Points, in no order, along strands that fork and pass close to each other.
In the rows, zero is written as 128.
Points whose rows are less than 147 apart are linked; no others are. Some points are linked to none.
Q273: [152  83 189 199 130  88 168 177  79 106 158  74 132 119 101 119  95 143
 123  89 162 104 158 119 101  92  95  79 116 149 151 133 109 106 135 143
 111]
Q329: [189 194 150 150  84 135 159 144 166  64 164 171  80 120 123 211  98 113
 149 132  89 132 178 148 112 122 116 117 101 142 129 123 136 111 129 134
  96]
Q741: [130 143 122  69 133 218 116  92 159 104 135 123  93 125 166 150 122 126
 146 167 109 114 118 155 178 162 138 199  92 118 120 106 176 122 155 105
 133]
Q431: [107  83 151 125 141 117 102 137 100 155 124 113 160 146  89  54 147 156
 152 108 152 136  84 130 139  88 141 145 136 138 149 131 124 118 139 114
 162]
Q881: [114 119 114 113 107 176 137 148 102 117 111 139 115 126  97  77 129 105
 186 157 147 164 116 139 161  94  97 133  92 185 135 123 191 147 142 103
 152]
Q787: [126 110 112  88  99 187 108 147 117  59  95 136 123 105  85 102 100 112
 187 185 127 133  81 136 172  95 107 174 121 151 133 131 204 154 170  94
 137]
Q221: [142 116 124 181 119  97 206 121 139 131 140 138 146 129 124 155  66 128
 168  84 142 125 225 165  97 151 123  82 164 127 151 134 124 109 115 156
 134]
Q107: [130 111 119 181  98  93 105  98 143 113 176 160 123 103 105 165 128 168
  85 139 114 120 150 133  91 148 154 110 166  78 140 110 137 147 105  98
 150]
Q557: [147 141 154 105  91  92  83 127 157 103 132 144 157 102 118 170 147 181
  85  86 100 121 106 136  60 147 142 144 135 107 125 128  75 117 155 148
  91]
Q418: [139 121 103 183 113  91 133 122 140 124 102 165 150 126 145 176 113 148
 165 139 152 147 135 132 171 128 131  86 128  93 117  75 158 163 106 110
 150]
Q122: [149 146 148  69 123 125 103 131 133 105 118 101 130 113 154 159 164 158
  86  95 117 123  72 144  87 138 125 147 101 157 115 129  73 110 159 151
  82]
Q588: [101 125 154 191 155  99 162 137 103 223  89 103 125 200 181  96 131 132
 161 109 119 137 149  87 185 140  90  54  82 128 142 129 109 114 101 161
  92]
Q30: [116  95 214 190 110  95 150 160 107  86 177 108 126  89 108 125 109 155
 144  78 139 145 143 154  91 129 101  97  98 149 151 107 101  95 149 141
 104]
Q12: [ 82 138 119 153 115  74  79 164 137 163 101 142 140 112 113 118 163 153
 110 135 134 161  79 112 125 131 118  94 111  88 107  99 132 149 115 111
 167]
Q356: [162 203 105 107 101  91 138 174 161 100 133 152 113 113 157 189 164 101
 111 110 118 150 129 125  86 123 104  99  92 141  76 102 123 137 131 126
 122]
Q172: [123  70 142 130 127 156 126 120  86  88 137  76 144 104 128  78 100 125
 150 148 167 121 123 140 140  78 108 144 124 169 160 169 175 137 179 135
 100]
Q640: [148  90 176 154 111 182 162 115 147  55 179 159 140 121  74 110  75 134
 190 143 131 144 149 171 151 135 158 137 136 135 156  95 183 109 136  92
 145]
Q647: [218 111 125 136 157 120 179 136  87 112 171 161  98 208  91 107 145 115
 152 124 127 111 172 148 133 123 155 101 174 132 152 120  99 128  81 124
 162]
Q513: [125 167 131  81  74  96 101 152 158  91 132 174 153  69 145 184 136 149
 145 107 108 161  83 123 119 158 139 150 118 113  81  78 153 137 165 103
 129]
Q765: [128 151  49  77 171 146 108  97 160 168  95 114 146 160 159 147 147 118
  73 142 148 104 119 108 114 145 141 162 159  93 110 149 117 137 102 136
 146]
Q60: [161 178  80 102 118 145 149 152 158  95 170 160  94 138 114 159 133  83
 110 157 111 114 149 136 105 130 143 134 140 120 111 133 155 140 108 102
 170]
Q818: [ 99 113 178 157 166 149 116 122 124 124 127 100  81 157 173 105 123 128
 130 141  85 133  91 112 198 104 126 119 119 133 153 164  83  92 130 140
  96]
Q876: [185 190 124  53 138 118 165 119 167 122 162 189 132 148 163 218 119  86
 159  81  94 112 145 133 151 122 204 175 173 100  78 127 107 100 122 108
 142]
Q845: [ 94 127 186 139 148 143  98 160 126 144 103  74 112 143 175  96 132 131
 130 153 105 125 102 105 169 110  82 119  67 154 131 146 102  86 170 153
  81]
Q79: [122  72 167 144  96 147 130 117  96 143 129  73 141  67 113  90 105 148
 144 103 182 117 188 130  97 133  83 147  72 202 149 122 153 131 160 160
  71]
Q411: [143 139 148  40 128 157 148 137 127  85 165 160 132 115  87 104 156  61
 132 100 113 133 126 170  94 112 193 173 169 159 113 148  91 117 137 114
 167]
Q732: [161  91 160 154 167  98 146 161  91  78 165  67 139 130 111 109 126 125
 102 108 195 110  97 147 113  79 118  96 143 121 139 142 127 123 149 139
 138]
Q316: [ 95 103 136 163 138 119 104  82 106 144 134 111 128 126 207 128 146 149
 147 158 153 164 112 113 196 103  93 115  96 132 147 134 156 140 156 152
  74]
Q74: [151  95 184 120 161 117 128 141  96  69 205  76 139 118  79  74 158 149
  93  90 188 130  74 163  83 117 144 127 136 100 140 117 129 110 165 129
 153]
Q17: [ 99  65 199 204 112 104  69 132  96 135 154  87 116  99 126 106 109 178
 117 153 118 120 134  98 151 117  90 115  57 119 166 118 129 134 155 127
  77]
Q58: [191 138 119 117 166 109 127 109 109  77 122 146 101 167 156 165 149 133
 155 117 120 115  72 113 211  86 170 138 187 106 124 122  89 147  85 106
 124]
Q823: [ 85 125 104  91 160 146 119  86  96 158 150  80 122 127 160  78 170 103
 101 148 169 148  86 122 134  96 120 153 143 149 143 189 143 131 142 151
 128]
Q435: [ 85 102 128 152 140  95 199 130  97 163  95 109 161 133 163 117  85 103
 185  83 146 163 166 126 144 120  92  75 139 173 157 159 120 115 117 174
  92]
Q569: [173  96 128 126 127 112 162 124  84 130 174 172 129 158  77 115 168 133
 114  97 132 120 184 146  66 123 161 121 180 161 139 125  89 118  89 115
 162]
Q75: [114 141 173 125 117  65 144 149 135  70 176 115 159  59 138 169 121 158
 129  89 165 166  98 161  87 158 106 115 129  98 119  95 134 103 183 160
 116]
Q836: [120 152  93 118  90 137  81 158 183 177  68 172 123 144 113 126 147 133
 111 139  83 105 142 115  99 158 142 130  86  89  90  85 106 139 117  95
 159]
Q926: [131 132 160 118 114 197 148 100 144  73 188 143 101 108 126 141  96 123
 172 171 118 150 122 164 184 151 150 163 108 129 143 101 195 121 150 100
 137]
Q479: [155 142  76  92 152 145  85 139 172 160 104 149 127 174 112 123 162 127
  88 147 108  90 152 119 110 147 150 165 136  81 104 109  97 132  94 102
 188]
Q915: [124  98 136 223 123  94 137 134 127 135 170 144 125 137  84 125 100 154
 117 145 123 120 175 138 119 140 138  83 149  80 153 105 139 126 101 103
 179]
Q301: [145 102 147 155 166 149  78 134 137 165  98  91 127 192 108  70 130 152
 129 154 119  66 128 116 172 121 135 158 122  98 141 121 104 109 119 112
 168]
Q297: [110 111 146 172  77  90 105 145 103 192  79 115 138  47  96 126 118 125
 142 134 175 137 184  93  68 141  66 108  55 170  98  76 122 186 127 149
  72]
Q443: [152 131 147 210  89  72 170 163 139  76 158 165 131  97  90 161  84 132
 158  87 131 135 200 144  76 117 120  84 167 116 142 122 130 108 128 123
 136]
Q527: [115 128 129 106 170 138 171  81 136 157 122 125 140 155 166 160 120 114
 127  96 120 134 130 155 141 151 168 133 169 133 150 159  79  97 109 163
 116]
Q730: [154 152 110  90  87 107 123 167 129  68 136 142 132  82 114 149 145 109
 125 117 138 152 108 135  91 126 115 120 109 153 104 106 157 153 157 111
 137]
Q489: [124 166 142  95 122 153  98 168 159 101 110 127  93 128 130 119 133 111
 119 130  62 108  94 127 119 130 139 144 126 130 111 146  86 104 143 119
 136]
Q796: [208 152 121 110 138 116 193 131 114  80 176 188 102 170 115 164 140  99
 172 102 125 136 154 155 149 125 170 107 166 120 135 103 132 124  96 116
 164]
Q729: [127  97 190 164  98  99 138 143 130  62 175 125 150  54 105 125 114 168
 154  94 173 165 131 159  91 148 108 103 107 122 133  69 159 115 168 126
 110]
Q781: [158 105 154 145  79 145  97 142 110 177  63 111 137 135  83 112 139 149
 132 142 141  71 161 105  94 149 110 133  30 154 101  66 125 165 145  96
 108]
Q228: [ 65  74 117 185 160  96 117 105 105 197 131  89 187 159 142  79  97 138
 135 133 178 132 134  97 152  88 114 118 143  92 168 179 152 114 143 157
 144]
Q445: [155 119  96 162 122 186  92  99 101 102 121 114  75 149 115 140 136 148
  91 215 132  87 118 117 158 112  96 147  87 109 148 124 173 176 117 103
 107]
Q332: [118 133 165 121 146  94 168 120 143  98 151 104 175  93 171 184 105 134
 146  94 166 150  98 173 138 141 141 125 153 104 126 124 125 104 162 158
 128]
Q952: [117 121 135 140  99 124 105 115 123  95 107 128 119 110 145 152 109 141
 111 118  75 109 123 108 108 118 119 128 142 170 140 163  68 129 131 131
  63]
Q613: [163 114 118  34 132 143 139 126 124 105 162 142 174 119  76 113 165 119
  94  89 164 136 117 166  47 133 171 172 163 138 116 124 120 122 142 130
 163]
Q865: [ 77 138 159 165 134  70 157 141 130 179 117 137 154 130 142 165 147 163
 115  73 142 175 106 137 112 149 107  83 130 108 135 123  74  86 112 160
 126]
Q538: [113 101 160 132  75  97  98 147  98 127 114 106 141  22  99 116 119 151
 133 103 167 155 159 117  71 147  68 120  78 184 123  89 131 162 154 166
  66]
Q163: [ 68  88 150 137 154 114 104 114 114 215 135 109 185 155 133  51 148 146
 163 108 178 150  88 102 158  82 131 160 138 111 173 185 128  99 159 158
 140]
Q834: [201 124  68 121 136 128 164 100 127  83 120 135 140 141 157 185 124 125
 132 123 175 109 147 141 137 107 124 118 144 137 117 115 158 167 114 122
 121]
Q440: [ 56 133 119 135 169 121  83 131 146 232 114 120 126 154 110  49 158 133
  97 144 123 139 115  88 144 142 140 143 150  90 136 145 123  94 105 134
 190]
Q364: [ 92  98 141 116 103 120  75 113 141 203 125 139 176 118  74  90 147 187
  89 123 126 128 118 135  79 192 144 141 104  85 130  96 128 129 130 121
 150]
Q92: [130 146 112  60 158 163 145 112 142 115 150 174 106 129 123 128 129  65
 139 139  88 124 147 143 146 123 203 175 193 123 117 151 104 119  95 111
 174]
Q858: [104  93 119 164 107 115 109  76  70 215  99 127 121 139 131 113 187 159
  99 135 160 136 128 105 117 118 107 107  70 159 128 109 118 176  94 119
  92]
Q761: [ 89 145 135 151 143 161 146  68 160 146 143 120  91 128 193 171  89 123
 126 158  97 135 167 137 170 179 139 118 120 122 147 142 144 106 117 149
 113]
Q325: [158  82 108 139 140  91 128 114  93 163 131 176 154 167  92 132 172 176
 108  96 148 135 129 137 104 115 156 119 189 135 146 114  83 138  74 121
 154]
Q552: [117 128 116 165 143 105 204 118 126 190 104 100 156 160 158 136  90 117
 153  94 150 131 199 151 121 165 108  72 124 136 152 134 116 111 106 178
 121]
Q902: [ 97 133  80 144 127 139 158 137 110 158  82  97 147 127 155  91 111  91
 158 172 168 150 153 107 144  95  54  99  88 176 115 159 187 164 132 142
 102]
Q326: [ 61 121 131 105 146 125 141 125 161 169  85 119 182 121 150 123  92 117
 150 103 124 148 113 137 131 133 145 132 161 140 138 167 107  93 136 161
 132]
Q553: [181 152 139 163  90 110 170 121 136  73 174 188 101 113 102 187  95 113
 159 104  98 127 212 150  97 111 146 107 163 138 140 136 140 120 114 116
 114]
Q822: [170 133 125 163 125 115 116 194 117  98 140  84 124 139  68 100 113 117
  83 162 151  87 122 113  94 115 104  93 119 110 128 131 166 146 142 111
 166]
Q95: [124 117  90 158 144  70 127 108 127 167  80 140 178 152 174 163 138 158
 144 124 179 154 100 120 172 115 108  88 138  94 112  97 141 160 107 142
 121]
Q450: [ 92 121 102  82  97 112 116 104 142 121  83 121 173  59 163 163 108 142
 122 119 121 146 122 123 100 148 107 148 128 159 120 135 122 143 154 160
  73]
Q202: [136 153 123  96 161 125 137 167 148 156 137 164 121 164 100  98 171 110
 137  95 118 147 130 145 118 138 164 135 150 125 111 103  85  90  95 120
 200]
Q864: [ 83 142 147  69  99 105  71 130 141 131 119 148 143  57 150 149 157 165
 104 120  87 168  43 115 121 176 120 139 101 104 102 100 136 131 165 142
 105]
Q869: [145 132 104 148  79 104 103 149 145 151  77 177 144 137  93 145 141 141
 126 111 105 113 170 117  68 129 130 106 103 135 101 100  99 147 114 102
 134]
Q178: [131 103 123 156  67 134 130 162 154 116 100 137 165  86  69 114  53 125
 163 116 125 106 215 127  75 137 124 121 132 163 131 128 153 131 150 118
 133]
Q368: [ 95  90 102 138 108 177 104  69 110 186 103 173 114 153 131  92 152 148
 177 167 122 142 145 136 185 133 137 148 102 132 147 101 173 160 109  94
 147]
Q35: [166 123  85 133 111 152 140  64 129  86 134 145 122 111 167 209  91 146
 139 159 133 106 158 128 160 132 142 150 143 129 131 117 164 166 114 112
  95]
Q794: [ 81 139 113 102 107  87  68 128 147 147 120 165 150  89 125 142 156 167
  97 121 109 164  54 105 132 150 148 141 153  76 109 114 127 141 122 113
 148]
Q805: [113 154  86 120 152 131 197 167 109 158  97 108 138 165 124  85 121  57
 141 110 120 138 146 112 114 108 110  84 155 182 111 173 118 129  92 129
 131]
Q219: [161  78 163 182 109 169 162 133 120  59 157 129 114 117  80 124  65 131
 165 154 133 122 157 146 148  99 133 116 132 161 173 143 152 123 131 130
 104]
Q568: [117  98 151 199 145 122 105 129 122 191 143 120 119 173 102  94 124 150
 117 147 111 101 153 114 152 137 136 109 123  98 152 116 117 117  96 104
 171]
Q962: [115 169 122  94 141 185 140  94 168 128 139 128  82 127 207 181 112 112
 126 151  90 118 124 128 185 166 157 160 128 106 109 123 137 111 130 125
 125]
Q334: [125 123 146 147 124 109 133 146 136 142  78 147 142 159 138 136 113 132
 147  86  64 118 124 111 127 109 143 101 163 165 134 154  45 100 106 131
  91]
Q803: [179 111 126  98  69 114  84 119 143 101 126 136 166  94  84 142 139 185
  91  85 138  95 146 132  32 160 130 145 106 120 109  98 123 144 165 134
  95]
Q802: [169  97  98 188 118 166 142  78 108  83 123 133  89 133 138 174 100 147
 130 186 136 110 152 123 167 109 103 128 120 145 162 128 166 174  97 122
  75]
Q548: [ 86 137 104  89  93 175  98 147 104 133  93 108  94  97 118  97 133 110
 104 156  82 111 120 105  99 139  91 147  84 181 120 162 135 149 141 118
  97]
Q147: [139  99 189 154 104 111 106 131 122  82 156  97 121  81 133 147 113 168
 109 105 111 118 130 138  96 133 112 121  98 161 147 126  83 114 158 151
  64]
Q320: [154 173 143 170 112 124 148 132 155  70 163 109  90  83 159 209  77 114
 115 172 110 129 162 138 132 144  95 109 103 129 138 127 141 127 135 157
  79]
Q581: [175 122 119  72 173 179 128 102 162 124 121 104 147 169 126 112 129 116
 128 129 142  86 148 171 131 141 162 186 142 115 123 125 107 105 138 136
 165]
Q768: [ 63 146 109 145 147 122 108 127 133 219  82 127 122 163 146 105 158 131
  85 125  98 135 116  82 122 140 125 109 137 123 111 145  92 110  90 129
 136]
Q370: [125  83 127 143 118 100 146  85 114  96 210 167 151  80  92 142 137 170
 111 107 157 149 144 160  78 146 166 135 197  99 141 101 159 129 110 104
 156]
Q999: [111 102 117  99  94 134  77  75 141 145 165 152 151  83  86  96 140 184
  95 138 132 135 111 141  94 210 140 144 102  60 121  82 184 167 148 113
 135]
Q806: [154 135 108 129 102 158 169 166  89 113 101 157  97 149  93 106 135  97
 168 120 122 150 135 128 132  95  98 104  92 221 124 116 142 149 103 107
 123]
Q110: [163  89 140 157  98 161 121 140  80 152  99  98 120 144  81 105 127 140
 115 141 143  61 166 107 114 111  94 138  73 186 135 122 143 160 119  95
 103]
Q44: [ 75 155 127 161 177 137 117 133 161 127 110  79 109 131 204 131  90  95
 107 190 117 141 103  85 184 122  86  99 127  99 126 165 144 115 150 157
  94]
Q137: [ 53  93 165 138 105  91  90 132  98 239 123 116 183 113  79  86 149 174
  88 103 146 140 110  97  81 156 107 126 106 120 148 140 135 120 132 137
 134]
Q86: [208  73 149 153 135 167 166 104  96  63 164 118 112 151  90 125 112 138
 139 125 153  91 175 156 123 105 155 121 158 161 168 137 120 125 123 124
 106]
Q235: [119 153 115 143 109 112  79 169 149 127  95 120 117 115 123 131 129 137
  98 186 116 125  97 108 132 150  96  95  78  81 101 102 160 156 150 122
 142]
Q406: [210 184 131  75 133 102 176 136 131  74 192 200 130 150 119 190 120  64
 174  97 123 125 148 145 154  94 202 153 198  92  89 119 127 120 124  95
 167]
Q442: [152 107 144 160  73 138 128 190 100 119 102 103 137 106  48  96  74 111
 132 132 117  75 185  90  78 117  99 128 102 193 135 139 143 147 131 111
 103]
Q595: [156 219  98  89 149  98 175 130 148 107 169 141 126 127 196 222 107  80
 121 118 129 121 118 118 158 119 173 141 182  88  70 146 129 123 123 123
 125]
Q82: [106 104 112 188 168  67 146 125 110 182 105 107 179 171 151 115 120 147
 145 109 191 144 118 124 158 103 104  80 143  84 149 135 141 125 118 157
 146]
Q929: [137 114 170 105 134 118  89 138 110 127 178  83 146 120  94  65 181 169
  94 106 168 140  62 148 101 148 111 139  79 106 127 100 146 117 183 142
 138]
Q171: [138 195  63 110 132 113 171 152 160 124 134 180 115 143 146 171 127  62
 136 132  83 139 150 106 120 117 148 109 170 118  90 146 136 142  82 102
 158]
Q295: [154 101 126 117 152 101 117 113 111 108 134 162 139 144 114 129 158 144
 140  96 131 144  77 129 150  92 178 140 198 121 138 120  88 133  91 108
 153]
Q380: [102  81 151 178 104 115 166 127 100 152 125 106 153  81 127 112  82 139
 185  83 173 162 198 145 115 132  91 102 105 183 150 115 140 127 128 165
  95]
Q305: [128 187 106  75 166 117 217 101 120 131 159 146 124 135 191 184  97  49
 146 109 125 136 128 130 180 138 195 131 211  95 104 161 124 127  94 140
 136]
Q754: [101 147 112 156 151 103 103 151 160 147  80  79 151 123 174 132  93 127
 103 176 130 119 126 105 139 142  82  91  99 104 113 129 137 135 153 153
 113]
Q47: [ 77 137 104 143 128 173  97 113 127 162 109 140  79 139 151  89 149 122
 140 184 101 147 110 104 185 115 116 139 113 125 137 137 168 140 115 102
 141]
Q633: [178 132 148 145  78 112 119 135 150 119 126 152 143 121  97 148 137 162
 124  81 137 117 186 150  54 151 135 119  84 139 111  75 110 123 138 120
 124]
Q482: [145 154 111  48 110 109 104 147 167 108 157 157 162 105  78 118 135 119
 101  98 106 125 117 144  56 163 166 158 160  85 107 127 132 121 160 123
 174]
Q243: [146 139 102 117 125 110 186 156  74 158 117 129 125 154 115 105 173 101
 134  79 145 149 139 120  91 109 106  93 117 207 115 131 112 138  89 131
 124]
Q541: [136 198 134 130 132  90 178 160 150 106 142 144 104 140 158 178 151  84
 118  86  96 145 135 138  95 118 133  84 145 130 102 153  83  97 116 142
 121]
Q893: [ 67 122 133 101 168 115  57 118 138 172 142 103 126 117 104  34 159 146
 109 141 129 136  67  99 149 130 143 170 154  72 147 173 130 108 151 146
 163]
Q545: [178 142 121 140 119 154 129 140 161  81 130 152 121 155 103 147 105 122
 140 146 112  99 152 149 129 120 143 131 136 119 130 109 135 120 124 106
 154]
Q396: [139 132 114  49 172 126 114 135 122 142 167 154 135 135  78  94 188 120
  84 120 136 146 103 140  86 130 171 183 181 119 118 127  88 117  93 121
 197]
Q704: [160 135  56 100 140 122 121 124 135 117  92 131 165 151 126 144 138 112
 100 129 150 104 121 119  97 100 131 136 177 126 109 141 129 157 106 116
 148]
Q990: [103  98 109 162 134 106 132  75  80 165 121 116 126 136 169 142 149 160
 115 126 162 152 132 117 147 117  98 106 112 158 153 137 127 152 105 155
  79]
Q671: [125 177  77 132 134 157 169 152 153 135  84 143 106 166 142 134 116  78
 134 144  77 128 142 103 132 117 116 101 140 151 108 161 116 137  85 116
 120]
Q103: [105  79 158 150 108 118  88 129  75 164 116 119 134 129 113  82 171 171
 132 121 150 133  94 113 138  92 102 130  80 162 138 119 133 143 147 109
 110]
Q833: [137 197 128  97 147  86 173 178 151 131 137 184 113 145 129 152 174  86
 139  73 106 169 105 139 116 120 155 111 164 107  90 113  87  90  99 123
 191]
Q735: [186  86 153 137 164 155 145 112  80 126 155  89 105 188 109  96 142 134
 104 129 128  74 144 139 132 103 145 138 137 163 164 152  84 121 104 124
 121]
Q357: [111 142  93  70  95 176  95 165 119  81  89 126 105  84 120 115 112 100
 140 183  98 127  91 113 133 134  85 156  89 145 112 138 189 167 175 120
 107]
Q606: [175 129 113 154 111 136 125 145 137 107 101 149 126 153 114 143 141 134
 145 146 158 132 134 146 147 127 119 110  79 120 111  67 154 152 123 103
 157]
Q204: [ 77 151 111 181 167 114 126  95 123 156 108 111  97 144 226 141 146 122
 117 181 132 171 120  71 199 122  61  78  99 121 124 144 149 146 131 151
  62]
Q323: [128 172 135  92 130 145 115 121 152 116 135 129  77 131 182 166 171 127
  81 115  71 127 101 122 118 141 141 142 117 136 106 135  72 105 125 133
  95]
Q382: [126 142  98  57 162 144 170 100 122 109 132 137 149 120 151 145 119  58
 146 130 148 129 110 146 155 103 179 161 204 128 113 160 133 141 120 130
 158]
Q158: [ 36 114 147 174 121  94  89 122 130 213 112 106 146 120 141 103 116 153
  96 137 118 144 128  96 124 154 113 104 105 106 143 147 120 116 136 146
 128]
Q454: [147  99 164 108 182 151 107 128 107 148 145  94 107 165  80  56 156 120
  92 134 112  76 117 127 127 111 160 176 162 147 145 166  55 100 110 121
 158]
Q424: [119 127  98 114 178 145  91  78 101 117 125  91  89 146 176 121 167 126
  87 155 143 115  69 100 175  95 124 164 158 113 136 168 125 146 117 128
 109]
Q190: [107 128 147  63 196 145  85 112 139 151 122  93 127 131  97  51 162 122
 106 129 141 112  83 127 142 128 171 205 161  95 144 165  80  99 129 146
 167]
Q650: [144 155 134  68 178 173 132  87 167 127 129  97 119 147 183 151 134 116
 123 119 129 112 103 156 167 147 174 178 145 101 118 137  98  96 130 152
 140]
Q695: [ 90 140 143  97 148 160  74 150 143 155  91  65 112 139 158  67 133 122
 109 155 111  98  90 101 145 142  99 154  89 114 125 161 122 102 181 155
 116]
Q216: [107 103 149 103 139 122 154  81 128 104 190 126 168  90 127 132 126 150
 132 103 172 156  96 170 125 146 166 153 173  99 141 116 164 113 142 131
 150]
Q40: [147 164 125  60 104 112  58 177 164  87 111 149 130 104  89 102 137 125
 102 110  56 107  73 111  94 162 146 157 145  80 100 137 107 128 167 124
 144]
Q458: [181 181 165  93 134 191 146 129 156  57 163 156  57 145 136 178 132  98
 143 149  75 104 112 150 174 118 170 172 120 128 116 122 107 105 126 112
 124]
Q98: [103 172 129 130 155  76 164 155 153 163  89 160 137 157 167 157 151 132
 142  71 120 173  87 118 147 136 137  94 163 103 111 117  83  95  90 150
 145]
Q369: [107 146 135 169 133 147 180  98 116 104 178 126  66 110 163 169  94 101
 126 156 106 155 162 136 167 141 113  97 118 151 164 155 146 122 103 148
  96]
Q278: [168 172 132 102 107 162 177 126 136  83 157 173  68 129 162 194 133 105
 156 124  84 144 139 145 161 134 145 138 106 164 116 107 130 123 119 113
 107]
Q480: [136 159 173 125 149 174 131 135 141  71 128 129  50 141 175 161 126 113
 143 156  82 132  70 119 212 104 140 137 132 131 123 139 109 108 125 122
  95]
Q539: [ 82 130  67 123 114 206 112 111 130 156  78 128 103 138 132 110 105 103
 135 207 113 109 152 117 151 133  95 156  92 140 134 149 187 153 132 113
 124]
Q288: [ 92 123 111 120 107 128 133 157 167 137  78 113 194 107 117 108  59 111
 157 123 115 116 163 139  95 144 123 121 139 140 122 146 134 117 158 143
 153]
Q674: [104 135 131 140 155 122 149 144 127 124 143 112 116 136 147 110 123 104
 143 135 139 150 110 145 158 110 124 100 133 126 136 143 144 111 130 136
 160]
Q964: [136 120  88 123 130 132 160 146 106  90 103  88 155  98 138 121  94  97
 142 148 187 135 131 130 120  87  90 107 130 176 126 149 184 162 152 144
 109]
Q925: [ 94 101 117 122  94 151  93  72 144 164 125 162 143 107 118 107 149 159
 153 154 148 150 143 150 136 162 138 146  75 104 119  67 182 161 133  96
 147]
Q731: [ 91 130  86 175 142 173 148 120 114 180  69 104 122 178 146  92  95  95
 145 181 119 111 155  83 161 114  71 110 108 152 129 173 163 157 111 125
  93]
Q584: [129 148  84 114 150 165  67 105 130 124 114  95  75 144 157 126 158 137
  66 192 125  93  96 109 151 142 106 159 109  75 120 134 153 156 127 113
 130]
Q265: [121 122 128 103 163 170  53 134 155 134  72  81 118 163 123  77 122 141
 105 154  91  58 101 109 143 148 129 192 123  81 130 146  97 112 154 128
 133]

A fork is a point with three links, a tip a point with one. Leave the first point through the second and follow the links. Name the first fork or tip that comes.
Q568 / Q301 => Q329
Q803 / Q633 => Q823
Q228 / Q163 => Q833
Q58 / Q295 => Q613
Q964 / Q902 => Q962
Q735 / Q454 => Q172
Q103 / Q431 => Q548
Q458 / Q480 => Q30
Q92 / Q382 => Q58

A fork is a point with three links. Follow the links from the first point to the second and name the forks in between, in order.
Q295 / Q833 => Q613
Q297 / Q107 => Q329
Q95 / Q40 => Q833, Q613
Q794 / Q613 => Q833
Q458 / Q442 => Q329, Q962, Q650
Q454 / Q332 => Q962, Q329
Q288 / Q435 => Q650, Q962, Q329

Follow the links from the first point to the second, and from the first to the third. Name the last point that the two ways share.
Q288 / Q74 / Q297 => Q329
Q442 / Q364 / Q329 => Q962
Q326 / Q221 / Q818 => Q329
Q110 / Q137 / Q329 => Q962
Q40 / Q12 / Q325 => Q613
Q489 / Q794 / Q58 => Q613
Q865 / Q633 / Q163 => Q833
